Each scene shows the same named points in several views. A view is turned or mirrored, shifted and resized as a whole, has a little noise and may leave points out.

Scene 1
View 1
(162): [-15 -43 -32   0  31 -23  14  -8 -25  36 -23 -30]
(46): [-18 -36 -22  -9  10 -15 -11   3 -38   3 -39 -32]
(77): [ -6  16 -18  17  16 -21  24 -13  17  22 -24 -23]
(49): [ 16  38  -4  14  20  17   6 -22  -9  11 -45 -28]
(208): [  1  19 -11  15   0 -18   9  -8  18   0 -32 -28]
(38): [ -8  28  -9  13  14 -10  16 -19   6  15 -33 -20]
(153): [  8  32 -11  23  -9 -23  13   3  43  -6 -28 -31]
(202): [ 35  -4 -25  27  23 -10  19  -7  14  27 -20 -43]
(98): [ 12  58   4  18  -7  14  -6 -12   6 -16 -51 -31]
(140): [-11 -33 -24  -3  21 -13   1  -3 -28  20 -31 -32]
(184): [ -6  34  -8  14  10  -4  14 -18   8  10 -36 -25]
(59): [ 33  43  -6  31  -7  -1   4  -1  37 -10 -38 -41]
View 2
(38): [-11  15 -31 -11  29  -5  22 -18 -27   9 -52 -11]
(46): [-45  19  10 -24   0  39  12 -19 -10  -9 -29 -53]
(162): [-35   6  23  -5 -14  17  33  -6 -36 -11 -15 -40]
(49): [ -2  -7 -42 -36  51 -16  53 -20 -24  33 -53 -16]
(202): [-16   8   2   9  16   7  43 -22 -17  34 -19  15]
(153): [ -6  36 -35   9  30   0  -2 -36  -9  25 -56  23]
(98): [-10  18 -49 -36  61  11  19 -43  10  35 -65  -4]
(77): [ -8  16 -23   3  17  -8  21 -18 -36  11 -47  -4]
(184): [ -8  14 -35 -16  33  -3  26 -24 -23  17 -53 -13]
View 3
(49): [ -3   1  -9   1  -3 -19 -37 -19  -8  13   3  20]
(153): [  1 -13 -20  -5   4 -18  14  -3 -27  18 -24  27]
(98): [-15  -2 -25   4   1 -11 -17 -27 -15  32   2  41]
(208): [ -3  -5 -13  -5   0  -7  -1 -13 -24   4 -12  17]
(140): [  5  19   7  -9 -14   4 -14 -20 -26 -30   0 -16]
(184): [ -2 -14 -13  -3   2 -11 -19 -13 -13  -2  -3  22]
(46): [ -7  30   5  -9 -18  19  -3 -29 -33 -29   5 -16]
(38): [  3 -15  -9  -3   0  -9 -15 -11 -13  -8  -5  17]
(59): [ -4  -7 -22   1   6 -25 -12 -11 -17  31 -10  36]
View 4
(162): [ 10  22  36 -35  10 -13  -3   8  28  10   3  -8]
(38): [-28   4  22  35   5  24  12 -11  14 -18  -1  23]
(98): [-38 -15  14  82  26  16  15 -47  25 -29 -22  22]
(49): [-25 -11  22  50  20   7  27 -31  45 -12  -4  34]
(59): [-26 -44  26  71  46  32  15 -24   2 -21 -22  16]
(153): [-20 -14  28  37  32  30  -3 -12 -10 -19 -17  -1]
(77): [-21  -3  32  19   6  31   9   1   2 -16  -2  23]
(184): [-29  -1  21  39   7  21  14 -18  17 -19  -5  26]
(202): [  0 -39  45   9  39  13  21   0  19   6  -1  11]
(46): [  5  37  25  -2  18 -32 -21 -30  27  -1 -20 -25]
(140): [  4  22  29 -11  14 -21  -5 -11  31   4  -8  -9]
(208): [-21  -3  26  38  23  22  -1 -18   1 -17 -11   7]

In a view up to two points have been moved. Name them for each view, in the order of its rows, or write none.
view 1 | none
view 2 | (49)
view 3 | (59)
view 4 | (153)
